Each scene shows the same named points in several views. A view is turned or mirrored, shifted and resized as a whole, has a little noise and may leave points out.
In the rows, 128 means zero.

Scene 1
View 1
Sulid: [122 115 144 127 161 107 146 153  96 138 117 135 158 106 135 109 109 128
 146 137 131 137 147 142 147 132 109 123 134 146 129 137 136 107 107 114
 127]
fino: [126  99 169 139 165 126 156 172  92 131 119 139 150 105 137 103 102 146
 144 140 123 141 144 131 141 133 111 132 142 156 125 157 155 106  90 101
 139]
vur: [126 133 130  96 148 105 163 130 103 113 111 142 177 118 117 140 123 142
 137 131 143 129 138 142 143 131 117 104 131 139 152 119 127 118 106 105
 103]
Buzu: [135 114 100 137 123 111 115 159 129 111 132 117 164  90 145 129 157  97
 148 137 139 106 116 188 156 142  83  67 102 100 126 109  93 127 113 144
 129]
sugeb: [111 172  85 101 153  65 108 101 107 160 106 117 182 109 135 121 101  94
 159 127 148 130 155 158 168 120 103 123 113 140 130  91  73  97 167 147
  88]
fab: [143 126  48  97 137 105 118  78 102 133 123 129 191 104 136 126 114 144
 131 143 127 112 151 192 146 120  68 115 118 122 153  79  84 125 153 137
 111]
ledum: [115 144 151 106 141  96 161 160 116 111 107 135 169 119 118 145 142 109
 151 119 148 128 127 137 155 142 136  83 124 134 139 128 123 117 100 111
  97]
bul: [117 172  87  89 134  75 126 111 121 130 113 121 190 117 125 146 135  93
 151 120 150 116 135 165 160 130 111  88 112 122 142  86  78 110 149 143
  82]
nam: [129 126 112 114 165 105 133 110  89 148 112 131 172 107 138 110  90 144
 141 142 126 131 159 156 147 120  93 138 134 149 137 117 114 108 135 118
 118]
tomag: [132 151  35 108 132  80  93  86 118 146 122 111 190  98 143 123 122  98
 152 134 138 106 147 205 161 119  68 103 100 111 136  65  53 116 174 162
 101]
nar: [108 138 185  93 187 103 185 138  78 142  95 151 167 130 113 122  81 159
 137 125 137 157 167  95 142 126 147 154 163 182 146 154 164  93 100  81
  99]
tuzev: [128 135 126  73 133 110 182 128 109  89 113 156 191 130 104 167 147 152
 125 123 143 121 130 141 132 141 127  79 131 132 171 114 131 131  93  92
  91]
fir: [128 114 125 115 171 116 144 119  83 149 116 138 166 102 137  99  84 156
 136 143 123 138 162 148 143 122  95 149 141 156 140 127 133 106 122 113
 129]
View 2
fab: [ 86  76 132 145  81 119 146 166 168 168 132 127  71  79 127 120 136  90
 149 110 188 104 101 137 120 161  42  87  87 119 149 129 108 119 149  73
 134]
nam: [116  65 134 128  98 114 140 151 125 156 117 140  89  92 121 115 149 115
 137 100 165 111 110 136 112 118 128 131  95 134 152 119  93 118 143 109
 143]
fino: [142  90 143  85 134 107 151 146 109 146 109 114 105  91 118 127 144 154
 105 101 138 125 133 121 115 104 186 178 117 114 139  93  74 132 128 170
 143]
vur: [122  58 139  91 114 109 136 132 144 138 113 128  93  81 117 147 149 125
 100 121 139 117 113 139 115 154 136 127 104  87 159 127 104 153 132 121
 137]
tomag: [ 90  61 114 176  97 138 123 157 175 150 121 142  80  75 138 100 134  99
 135  98 207 123 118 167 116 166   9  50 102 139 155 150  97  95 167  65
 146]
Buzu: [123  91 123 122 148 131 132 155 184 135 110 100  99  63 140 116 119 151
  88 100 183 152 155 154 133 175  53  87 133 102 129 129  72 123 153 137
 142]
tuzev: [118  57 144  74 112 102 137 126 161 133 115 127  92  76 119 162 153 121
  91 124 132 114 105 139 115 177 134 115 104  62 162 136 111 172 131 121
 134]
bul: [109  37 114 131 112 133 112 116 171 123 111 156  94  73 131 130 144 111
  89 109 169 130 112 180 110 178  63  58 108 107 169 160 104 119 157  91
 150]
nar: [134  38 149  71 103  98 139 108  90 135 107 161 105 109 105 155 173 121
 105 112 108  98  96 133  95  98 240 177  92 112 173 115 102 147 124 141
 145]
fir: [119  77 140 117 100 108 147 155 110 161 118 131  89  98 119 120 151 119
 136  99 153 104 112 123 111 102 151 154  93 132 147 104  91 121 135 117
 142]
sugeb: [107  33 117 150 101 136 112 124 140 131 109 172  96  91 127 113 152 105
 113  93 180 125 107 183 101 138  75  72 101 153 173 156 100  92 166  79
 158]
ledum: [135  53 133  81 138 117 124 110 155 116 102 132 109  76 121 151 148 143
  62 112 135 133 127 157 115 164 140 109 123  84 159 138  94 147 141 142
 147]
View 3
tuzev: [129 130 121 127 128 153 112 106 112 120 103  90  78 100 104 159 120 132
 156 166 147 121 150 126 116 144 125  95 175 104 127 130 117 138 134 130
 128]
nar: [111 125 127 175  93 126 127 134 128 109  80 127 105 116  86 114 111 139
 137 181 152 139 114 148 140 148 132  74 153 147 169 135 112  65 128 135
 126]
ledum: [135 135 122 136 107 149 127 118 103 103 113 107 103 104  90 144 126 158
 149 147 164 115 145 107 114 129 127 110 183 119 125 138 130 138 138 147
 145]
Buzu: [142 132 136  99 122 152 139  92  88 121 149  94 128 104 115 138 127 151
 150 108 132 105 161  88 119 142 118 129 157 116  76 160 151 191 134 132
 142]
bul: [124 141 139 126 129 153 130 102  99 123 150 121 109  92 102 132 110 111
 163 144 141 126 200 127  95 124 108 140 199 121  76 123 152 152 140 119
 150]
Sulid: [123 125 134 139 101 137 137 113 109 114 116 117 132 114 103 109 120 148
 142 142 136 125 130 117 143 152 128 100 140 142 123 155 133 120 129 131
 132]
fab: [121 126 149 107 146 143 128  84 109 154 147 100 114  95 129 123 100  86
 158 144  97 138 191 138 115 159 108 121 150 123  61 141 145 158 129  89
 126]
tomag: [123 137 149 107 141 149 142  85  96 146 176 120 133  92 125 111 102  91
 160 124 104 128 216 131 103 140 101 149 171 127  39 135 166 170 136  96
 147]
vur: [129 128 127 133 118 144 121 110 111 122 110 103 100 104 102 140 119 132
 149 158 139 123 147 123 126 145 122  96 163 123 125 137 123 128 132 128
 131]
nam: [117 125 141 138 116 133 138 107 114 134 126 117 127 107 112 107 108 114
 145 150 117 137 155 135 134 155 115 105 140 143 102 147 136 117 128 107
 130]
fino: [132 118 128 142  88 128 141 122 109 104 100 107 137 119 102 115 128 180
 130 136 143 118  92 101 158 155 135  78 119 144 146 172 119 120 128 145
 127]
View 4
sugeb: [110 147 125 117 100 129 126 127 133 138 160  89 124 101 151 116 105 132
 159 154  76 123  77 130 136 157 139 126 140 122 161 135 146 157 139 103
 138]
fir: [140 155 106 132 100 137 129 146 115 123 137 116 127 155 108 122 139 132
 173 122 111 137 147 123 128 122 151 130 140 122 142 116 105 148 125 130
 145]
fino: [168 149  93 148 101 141 124 169 102 102 123 138 137 164  93 116 151 136
 164 108 113 140 191 116 124 124 142 133 146 128 141 102 100 123 126 138
 149]
ledum: [153 148 111 149 131 139 125 160 120 110 137 136 168 117 119 114 143 138
 126 137  86 150 145 109 127 161 158 143 159 140 147 117 130 103 161 116
 122]
bul: [111 147 124 118 129 132 142 130 132 144 155  99 152  85 148 123 118 129
 144 156  84 138  85 120 132 170 164 136 153 134 158 135 144 135 153  91
 123]
tuzev: [135 155 122 141 156 134 133 151 130 127 139 124 174 125 106 128 161 134
 141 137 108 172 133 107 133 143 187 141 150 140 134 122 109 109 157 115
 112]
vur: [141 157 119 141 135 136 129 149 124 122 139 123 156 138 110 125 150 136
 151 132 107 162 136 114 132 140 174 138 146 135 138 120 111 123 148 122
 125]
nam: [127 154 113 126 103 136 131 137 117 137 145 105 122 142 115 125 132 131
 181 130 109 141 125 129 132 122 159 124 137 122 145 121 112 157 123 120
 145]
Sulid: [150 149 105 138 104 139 127 157 106 112 132 129 134 148 110 120 140 136
 166 118 103 136 157 122 124 132 145 133 145 129 146 109 112 132 129 128
 145]
tomag: [ 93 143 116  84 108 137 169 113 122 169 154  76 129  66 149 133 103 118
 185 147  91 123  69 132 124 159 169 130 149 130 165 140 140 164 121  61
 139]

In a view up to two points have been moved. Name them for each view, in the order of its rows, or write none.
view 1 => tuzev
view 2 => none
view 3 => fino
view 4 => fir

Scene 2
View 1
pob: [123 135 107 161  86 110 123 106 192 100 189  70 134 115  83 146 143 183
  93  53 181 156 122 113 143 103 129 138 101 117 134 102 164 138 107 120
 164]
tozi: [133 144 126 152  87  88 137  93 192 136 164  92 165 107  91 180 170 143
  93  64 156 171 137  92 140 111 125 111 130 103 130  84 177 142 139 152
 169]
vufu: [136 138 146  97 115 125 109 110 169 171 171 135 121 121 121 188 180 146
  61  88 148 164 133 126 135  96 141 102 156 137  72  90 137 160 170 161
 167]
suga: [127 136 145 134 105 131 116 122 163 144 180 121 150 108 102 161 176 164
  92  81 158 157  88 128 169  99 148 126 138 139 112  98 115 147 134 125
 171]
gofi: [103 138 144 130 101  94 140  97 182 123 162  84 137 122  89 169 150 151
 101  64 172 164 140 123 121  94  94 108 135 112 126  75 156 143 130 140
 155]
Fud: [122 142 165 140 100  81 155  97 178 161 142 113 197  96  92 190 196 119
 109  78 139 174 120  95 148 105 111  98 161 105 132  69 155 137 157 162
 170]
gon: [101 139 153 138  93  67 159  81 192 129 140  77 166 114  82 182 164 130
 114  62 162 174 152 104 114  98  77  98 141  96 142  61 181 136 139 159
 159]
lelog: [116 136 120 127  98 115 114 100 186 112 185  82 101 132  93 159 137 177
  81  60 184 157 147 129 118  94 117 126 112 129 110  97 159 150 124 132
 157]
zum: [ 84 125 165 147 112 133 134 132 150 106 176  95 153 105  79 120 155 181
 134  80 187 146  52 158 177  80 115 144 134 143 152  90  77 130  99  82
 156]
Zopir: [120 139 125 148  88  91 137  94 193 120 170  79 149 113  86 168 156 158
  98  58 167 166 142 104 132 104 113 117 120 109 132  86 176 141 127 142
 163]
Kada: [126 134 163 108 117 129 116 120 152 171 168 142 152 106 115 175 190 145
  85  95 145 161  91 132 163  96 145 112 165 143  92  88 104 154 163 145
 169]
Veti: [ 95 132 179  89 126 120 126 112 152 150 155 120 120 125 111 172 166 141
  92  90 163 160 121 152 125  82 103 104 163 138  96  73 111 153 154 140
 154]
Fedur: [ 89 133 181 140 104  73 172  97 173 138 130  94 199  99  78 177 180 120
 136  78 154 170 111 114 141  96  80  99 162 100 152  57 140 131 138 143
 160]
luzu: [ 94 132 128 159  94 104 137 104 185  83 180  61 133 119  71 133 129 182
 121  53 192 155 111 131 137  92  98 138 106 120 153  90 149 130  93 105
 153]
mulik: [103 135 165 147 100  80 160  95 179 136 141  89 188 102  80 174 178 128
 125  70 156 171 122 107 137 100  90 104 151 101 149  65 156 131 134 148
 163]
kir: [109 142 135 146  89  72 153  84 198 120 153  69 159 116  82 179 155 137
 105  57 163 172 159 101 115 104  87 101 130  98 141  72 191 139 131 155
 157]
View 2
Veti: [167 118 151 109 172 178 100 152 173 162 191 114 157 153 131 131 164 135
 113 161 150 127 118 154 158  72 108 119 202  99 104 149 129 136  83 115
 141]
Zopir: [180 116 149  96 193 179 104 156 174 126 163 148 119 166  70 134 130  94
 144 150 158 146 107 137 112  94 125 104 155 116 123 166 121 160 117 186
 131]
zum: [185  96 127 154 153 167 126 108 175 139 176  74 151 125 115 148 140 136
 127 144 114 133 163 151  74  55 130  64 172 122  80 153  60 135 133 152
 143]
Kada: [213 122 172 115 163 147 109 183 163 156 198 109 145 150 111 128 152 136
  95 174 129 115 120 174 153  42  83 104 195  76 112 160 113 151  98 128
 125]
gon: [152 131 162 107 180 173 106 144 164 140 164 166 115 148  83 133 134 101
 146 135 158 135  79 115 133 122 141 115 163 124 118 170 160 172  88 184
 123]
kir: [156 123 158  99 193 182 102 150 169 133 163 166 115 161  73 133 134  94
 152 138 167 144  83 119 126 117 138 117 154 124 124 169 150 169 101 189
 129]
gofi: [165 115 146 102 190 184 104 145 174 136 168 139 131 161  92 134 139 107
 139 147 159 145 108 135 126  98 131 110 168 121 114 159 129 153 103 167
 138]
tozi: [192 122 167  97 187 163 106 171 167 128 169 156 115 163  66 133 126  95
 136 154 152 134  95 138 122  87 116 100 152 106 128 171 131 172 112 190
 121]
mulik: [163 132 169 125 161 157 117 143 158 147 174 145 115 133  91 140 135 112
 139 133 142 124  87 121 120 102 134  96 167 115 106 171 145 177  91 181
 118]
luzu: [169  95 121 115 187 199 110 116 186 119 155 117 134 157  81 142 129 103
 154 143 147 157 139 133  76  93 142  87 150 137 102 155  85 143 139 187
 147]
Fedur: [158 133 173 142 150 149 118 136 148 155 180 139 117 119 102 141 138 122
 135 125 135 117  88 117 124 102 140  92 175 113  99 173 149 176  80 175
 117]
lelog: [179 101 129  80 207 205  96 152 188 123 165 131 140 187  84 131 141 101
 137 170 166 159 125 153 123  82 115 113 160 119 123 152 105 136 122 160
 149]
vufu: [207 120 167  83 187 170  97 195 173 150 195 131 145 174 108 123 154 123
 104 182 154 126 109 173 170  57  81 127 195  79 127 152 130 144  92 124
 128]
View 3
tozi: [131 182 161 136  97  89 112  80 179 125 105 103 130 102 133 105 106 104
 161 138 133 127  98 125 161 142 140  98 133 161 124 143 151 123 107 171
 150]
lelog: [164 158 133 149 113 138 114  96 161 128  83  86 119 108 122 111 100 122
 173 125 126 138 148 150 186 150  99 143 131 160 136 155 105 147 108 170
 159]
mulik: [127 182 136 127 107  73 137  77 202 127 115 108 119  89 137  94 122 116
 149 140 126 117  81 109 160 122 160 119 114 146 139  86 183 122 118 146
 166]
vufu: [129 162 146 115 170 152 110 126 184  97  93 152 154 122 113 127 100  75
 142 122 115 171 106 117 177 121 126 117 146 143 117 151  96 105  86 158
 160]
Kada: [127 147 124 130 183 142 126 142 183 105 116 153 158 133 107 137 100  88
 116 120 102 167  93 111 150 110 157 110 130 149 132 140 132 107  98 144
 149]
Fedur: [122 176 122 122 120  74 145  84 207 126 117 116 119  84 136  93 125 119
 136 139 121 117  72 100 162 115 168 128 104 139 144  65 191 117 120 137
 172]
gofi: [144 170 132 134 110 111 124  85 184 126  94  95 115  91 130 101 110 119
 163 132 128 131 118 129 182 138 124 142 123 147 141 111 137 134 113 154
 172]
kir: [135 190 156 124  81  81 121  59 194 126  94  90 111  80 144  83 117 115
 176 144 142 115 102 122 185 145 124 129 126 152 129 106 147 129 113 168
 173]
Fud: [109 183 154 116 127  78 123  91 207 112 119 135 138 101 134 102 114  91
 138 141 124 131  64 101 155 121 166  97 126 149 125 104 172 103 106 152
 162]
Veti: [142 153 107 123 165 152 136 118 189 110  93 132 128 101 117 115 111 111
 137 117 107 154 117 114 188 111 125 162 118 132 146 100 118 127 107 135
 180]
luzu: [179 151 102 176  90 112 133  90 152 151  99  54 102  98 125 105 113 153
 165 129 123 109 147 152 162 148 124 149 109 163 155 127 163 163 131 155
 148]
suga: [147 145 117 154 152 133 121 133 164 119 118 118 146 132 111 136 101 108
 128 122 111 147 114 128 137 125 154 105 125 160 137 154 146 128 108 151
 133]
gon: [128 192 150 118  91  78 128  62 203 126  96 100 111  77 143  84 120 114
 167 143 137 118  88 112 187 137 134 135 122 142 133  88 158 123 115 158
 184]
Zopir: [146 177 150 143  94  98 116  79 176 130 101  87 119 100 133  99 104 119
 172 136 134 121 115 132 169 147 128 120 127 162 132 137 147 135 112 170
 157]
pob: [167 157 131 168  90 111 113  93 150 142 100  67 117 111 122 113 100 134
 169 129 128 122 142 152 157 156 124 118 126 172 140 164 146 153 119 173
 138]
View 4
Veti: [124 118 110 115 125 145 127 147  97 114 167 143 148 166 154 161 158 146
 127 132 110 143 113 139 139 127 150 123 118 131 101 121 152 136 139 137
 139]
luzu: [ 93 136  95 114 109 171  92 144 146 155 142 156 118 135 151 137 175 134
 103 132 127 134 114 143 145 135 145 161 100 100 129 143 124 132 138 121
 162]
suga: [139 114  96 116 115 156 131 129 123 143 157 127 137 174 147 156 168 140
  99 111 116 145 119 133 126 127 155 128 106 119 123 144 142 134 126 119
 146]
vufu: [159 108  98 112 112 138 131 151 115 128 171 132 148 183 146 168 155 151
 104 129 105 144 121 135 141 113 156 110 125 122  99 128 157 124 123 141
 129]
lelog: [128 123  89 112 101 157  96 160 143 154 157 155 126 155 147 144 162 144
 102 151 114 139 117 140 152 117 151 144 114 102 114 130 143 126 130 129
 150]
gon: [103 136 110  99 111 138 112 166 136 131 150 152 122 122 151 162 186 144
  95 113 130 125 121 154 154 135 136 136 130 110  96 128 132  99 134 165
 134]
kir: [108 134 103 100 106 143 105 169 144 139 151 152 117 126 148 158 183 144
  90 120 129 126 122 154 157 130 139 139 131 103 101 131 132  99 133 159
 138]
zum: [ 92 128 103 124 132 178 118 112 116 140 142 137 131 156 156 141 175 129
 118 107 123 146 111 132 120 146 152 151  83 123 141 147 127 156 145 100
 163]
Fud: [122 127 112 104 118 135 139 147 127 126 155 127 131 143 147 173 187 144
  85  83 128 132 123 148 136 136 143 119 127 121 100 136 138 100 129 158
 126]
Zopir: [120 129  95 106 103 151 106 156 149 150 150 147 121 143 146 154 179 142
  86 121 125 133 124 146 147 128 145 140 120 100 112 137 133 111 129 144
 144]
pob: [121 127  86 112  99 166  98 145 156 165 146 147 118 151 147 144 175 138
  88 131 123 137 121 143 143 126 149 151 107  95 127 145 131 125 127 122
 156]

In a view up to two points have been moved. Name them for each view, in the order of its rows, or write none.
view 1 => none
view 2 => none
view 3 => Veti
view 4 => none

Scene 3
View 1
tolam: [136  82 126 116 127 125  86  98 119  94 167 121 127 109 140 101 145  67
 156 182 116 126 175 121 118 141 126 139  95 121 165  94 145 132 180 182
 157]
zop: [199  67 111 171  92 106  75 153 211  59 145 125 124 182  71  87  67  35
 197 155  66 134 139 137 121 208  85 111 116 110 125 140 211 136 224 248
 204]
sak: [160 102 118 159 117 115  91 131 186  78 127 105 122 160  83 116  79  68
 201 127 102 120 128 137 100 171 142 127 109 126 128 129 189 145 202 206
 172]
lol: [187  48 141 148 137 109  53 168 184  83  82 123 110 167  87  99  85  40
 195 142  40 134 116 137 112 204  46 106 106 118 158 121 192 123 208 218
 217]
lom: [179  56 159 115 118 120  51 136 159 115  98 144  79 215  90  85 123  71
 156 122  76 151 117 108  66 177  35 145 115 131 179 103 162  98 206 208
 236]
doga: [130 124 124 143 121 121 102  96 153  98 145 107 125 144 103 122 112  93
 180 127 137 118 144 126  86 134 178 147 107 133 138 108 163 143 190 180
 153]
kedu: [103 130 106 149 150 121 117 102 137  82 155  87 153  64 135 135 113  78
 190 162 136  94 168 147 131 131 219 128  85 122 131 108 160 172 169 163
 108]
fiv: [144 110 134 152 133 114  87 131 179  94  98 103 111 169  80 128  87  80
 198 107 106 121 112 132  81 161 143 135 108 135 140 120 180 141 200 191
 178]
gef: [138  78 147 118 147 123  72 121 128 108 110 121 114 129 124 110 134  72
 163 143  90 128 142 124  99 154 103 136  99 130 175  95 150 126 180 176
 181]
boguk: [154 104 139 130 102 125  86  99 160 109 143 129  96 207  82 105 114  96
 166 110 131 139 131 109  54 142 122 165 120 142 151 108 164 119 203 200
 195]
rir: [146 116  96 160  98 114 113 104 170  66 186 108 139 140  95 113  93  67
 192 159 133 116 166 136 116 157 178 135 111 118 117 125 183 156 198 206
 149]
Kipu: [123 108 142 135 160 122  86 120 141 105  91 101 120 123 113 133 113  86
 185 121 106 112 125 136  91 144 149 138  94 135 159 102 160 139 176 160
 157]
View 2
rir: [118 176  94 154 113 112 117 118  83  96  91 136  83  75 176 126 156 117
 154 109 117  57  88  84 130 120 113 139  73 137 139 131 135 149 170 171
 125]
sak: [162 188  83 136 102 121 117 118  87 122  90 146 102 100 151 116 139 123
 151 130 144  90 102  85  95 146 114 135  58 143 144 131 114 134 171 157
 141]
kedu: [110 158  94 152 153  56 125 110 115  87  88  84 122  94 136 151 157 127
 154  78 120  68  83  98 180  99 139 144  95 154 146 105 128 160 151 153
 105]
boguk: [144 162  65 120 106 152 127 105  55 132 130 144 132  50 154 114 133 131
 167 160 109  74  98  89  85 188  92 153  80 149 154 132 115 145 214 134
 147]
zop: [162 199 101 143  52 160  98 137  88 132  87 193  60 111 190 110 126 114
 154 138 146  98 110  90  48 145  97 121  74 117 121 145 115 106 162 180
 164]
Kipu: [152 162  64 115 129 101 132 102  98 132 118 108 160  92 116 130 127 143
 160 134 132 103 102 106 115 167 116 151  95 160 154 111 105 137 186 122
 137]
tolam: [100 138  93 132 115 108 125 102 108 123 137 108 137  75 146 144 120 137
 173 121 101  80  93 125 124 146 101 151 151 138 143 109 122 137 187 135
 137]
lom: [160 163  69 104  67 173 119 108  83 167 146 169 142  84 147 114  94 139
 175 179 127 118 116 115  31 209  76 142 123 138 142 133  93 105 209 124
 178]
gef: [135 152  81 122 107 112 123 104 114 143 130 119 149  96 134 135 109 138
 170 136 126 109 104 122 100 165 105 147 139 144 143 112 105 122 184 126
 149]
fiv: [174 188  64 120 114 117 125 114  82 130  98 137 132  96 135 115 133 133
 152 137 143  96 101  86  95 164 115 142  52 156 150 128 107 135 179 142
 142]
View 3
rir: [ 84  59 149 140 161 152 142 135 124 115  85  82 116 125 168 117  21 146
 140  99 112 122 111  86 127 113 126 123  93 113 131 174 123 125 116 129
 176]
Kipu: [ 93 124 139 139 122 122 110  93 107 124  89  97  79 145 144 125  60 116
 142 166 151 132  99 118  89  95 128  53 134  90 192 153 136 130 154 104
 183]
zop: [ 83  56 127 159 131 229 133 157  99 131  94  77 124  79 209 167  82  78
 146 139 152 126 131 135 165 139  99 102  83 175 115 231 103 131 121  98
 202]
lom: [ 79 141 148 167  77 178 102  99  71 150  92  93  87  65 211 183 106  87
 146 193 173 165 121 156 148 134  93  59 160 164 203 203 140 141 165 111
 246]
doga: [ 81  93 159 141 142 113 120 111 113 124  75  80  89 134 154 108  26 144
 142 129 128 133 105 103 100 102 130  88 128  86 164 150 128 126 133 127
 176]
tolam: [ 93 139 137 133 131 125 133  93 125 119 121 125 110 126 164 149  40 163
 127 132 114 144  94  86 119  96 135 101 138 120 211 164 168 142 145 124
 211]
boguk: [ 68 107 180 162 105 129 106 105  78 141  60  69  75  91 188 133  50 138
 144 153 152 160 122 128 129 131 104  86 157 116 174 168 126 131 146 142
 212]
lol: [100  97 108 158 109 222 119 128  95 136 109 102 109  92 193 179 117  49
 144 181 173 127 123 148 140 122 103  55 102 168 159 222 119 134 148  67
 216]
fiv: [ 89  82 147 152 128 153 111 120  93 129  69  71  81 126 159 123  64  97
 147 161 161 129 117 132 106 114 118  58 116 102 148 173 107 122 135 101
 180]
View 4
boguk: [109 114  75 153 153  67  98 149 132 128 118 121  99 115 126 100 169 133
 118 142 145 147  73 139 140 137  78 112 112  72 177 118 134 141  95 169
  67]
zop: [ 98 129 117 153 129 112  95 154 156 126 151  77  99 109 112 136 198 115
 120 122 121 128 108  68 181 134  82 139  69  85 156 192 111 151 101 161
  95]
rir: [120 112 106 166 133  95  86 126 121 176 142 115  91 105 128 162 200 155
 139 119 131 118 116 147 161 146  80 138 124 130 183 145 136 146 107 169
  92]
gef: [114 141  65 119 152 121 140 135 117 140 105 115 106 114 115 105 152 147
 147 117 147 127  92 137 128 117  93 127 110  99 157 118 139 154 122 119
  78]
fiv: [118 133  75 150 119  92 121 145 134 148 120 107 116 128 129 118 165 135
 137 145 124 136  87 144 141 134  87 114  92 106 176 157 132 127 125 180
  80]
sak: [114 126  90 152 122 100 107 145 135 150 133  98 108 121 124 135 180 134
 138 135 123 130  99 130 155 137  87 125  92 110 177 164 128 134 121 174
  86]
Kipu: [121 140  59 132 136 103 139 134 115 154 102 121 116 126 128 106 151 152
 146 136 138 132  87 166 121 124  90 116 111 112 175 125 143 135 136 154
  76]
lom: [100 138  67 124 161  96 130 162 150  93 108 101 108 114 106  70 152 110
 116 135 148 151  67  89 142 120  85 115  82  43 149 130 117 151  97 130
  70]
lol: [103 153  86 123 128 131 137 159 154 112 125  76 117 120 105 105 162 110
 130 125 124 133  95  76 158 120  93 132  55  78 141 179 117 149 120 135
  90]
kedu: [133 126  83 152 126 119 117 105  95 206 123 125 100 112 137 171 184 182
 170 113 135 104 126 191 136 133  91 139 144 173 187 132 157 142 140 152
  94]
tolam: [118 126  76 131 167 112 122 121 110 155 111 129  93 101 116 123 168 161
 151 108 157 120 103 150 134 123  89 138 140 110 162 101 144 164 109 113
  80]
doga: [122 118  76 155 140  84 106 128 115 169 121 128 100 116 136 135 174 157
 143 134 137 130  96 170 135 137  82 121 129 118 188 126 145 134 119 170
  78]
View 5
lom: [174  74  99 199 130 208 111  67 157 165 158 137 193 120  62  69 108  70
 132 122 112 148 177 149 107 122 199  81  89 143 151 152 125 101 152  88
 111]
zop: [209 104 136 139 117 189 126 130 154 141 132 140 196  68  81 113 114  29
 143 130 141 149 126 137 141 130 208 150 146 161 110 158 169  88 121  98
 127]
tolam: [157 117  71 129 136 157 159  89 155 158 141  88 172 116 101  93  89 117
 130 136 110 151 131 101 112 150 141 102 126 110 108  90  73 117 157  62
 129]
kedu: [151 160 117  88 128 121 199 138 165 132 139  66 163 106 128 124  86 157
 156 157 136 159 111 104 114 163 106 146 166 107  92  58  65 119 128  94
 137]
doga: [167 139 128 125 132 164 182  97 159 140 150 111 165 114 103 120 108 131
 135 158 137 157 134 140 114 135 138 116 144 133 116  87  56 108 127 105
 125]
fiv: [174 121 157 154 126 175 161 115 164 134 155 121 178 113  93 112 113 117
 154 149 140 161 152 161 109 130 161 125 130 144 131 118 105 102 119 128
 117]
rir: [186 140 124  94 125 161 182 119 151 141 134 118 173  87 110 136 106  91
 133 156 146 154 105 124 137 141 157 142 169 137  94  97  82 100 123  93
 133]
lol: [181  83 129 179 118 182 105 128 167 142 148 117 200  97  73  81  99  61
 166 114 122 151 161 141 112 137 198 132 111 151 134 156 189 103 132 104
 121]
gef: [145 105  95 166 134 160 141  98 167 149 156  85 178 132  89  77  89 132
 152 126 109 158 163 120  96 147 147  98 106 117 133 103 104 119 153  86
 121]
boguk: [181 109 120 158 134 200 160  63 151 156 157 145 172 119  83 105 119 101
 120 155 130 151 150 160 115 121 173  89 120 144 134 121  61  94 137 101
 118]
Kipu: [148 121 125 160 130 159 162 102 171 141 162  95 171 133  96  93 100 144
 155 144 124 159 162 143  98 142 138 106 117 123 134  95  84 113 134 109
 119]
sak: [180 124 150 136 123 172 157 127 162 133 147 122 181 100  93 119 112  93
 150 146 141 155 136 146 119 135 165 140 142 146 120 119 118 100 118 116
 126]

In a view up to two points have been moved. Name them for each view, in the order of its rows, or write none.
view 1 => tolam, Kipu
view 2 => none
view 3 => none
view 4 => none
view 5 => gef
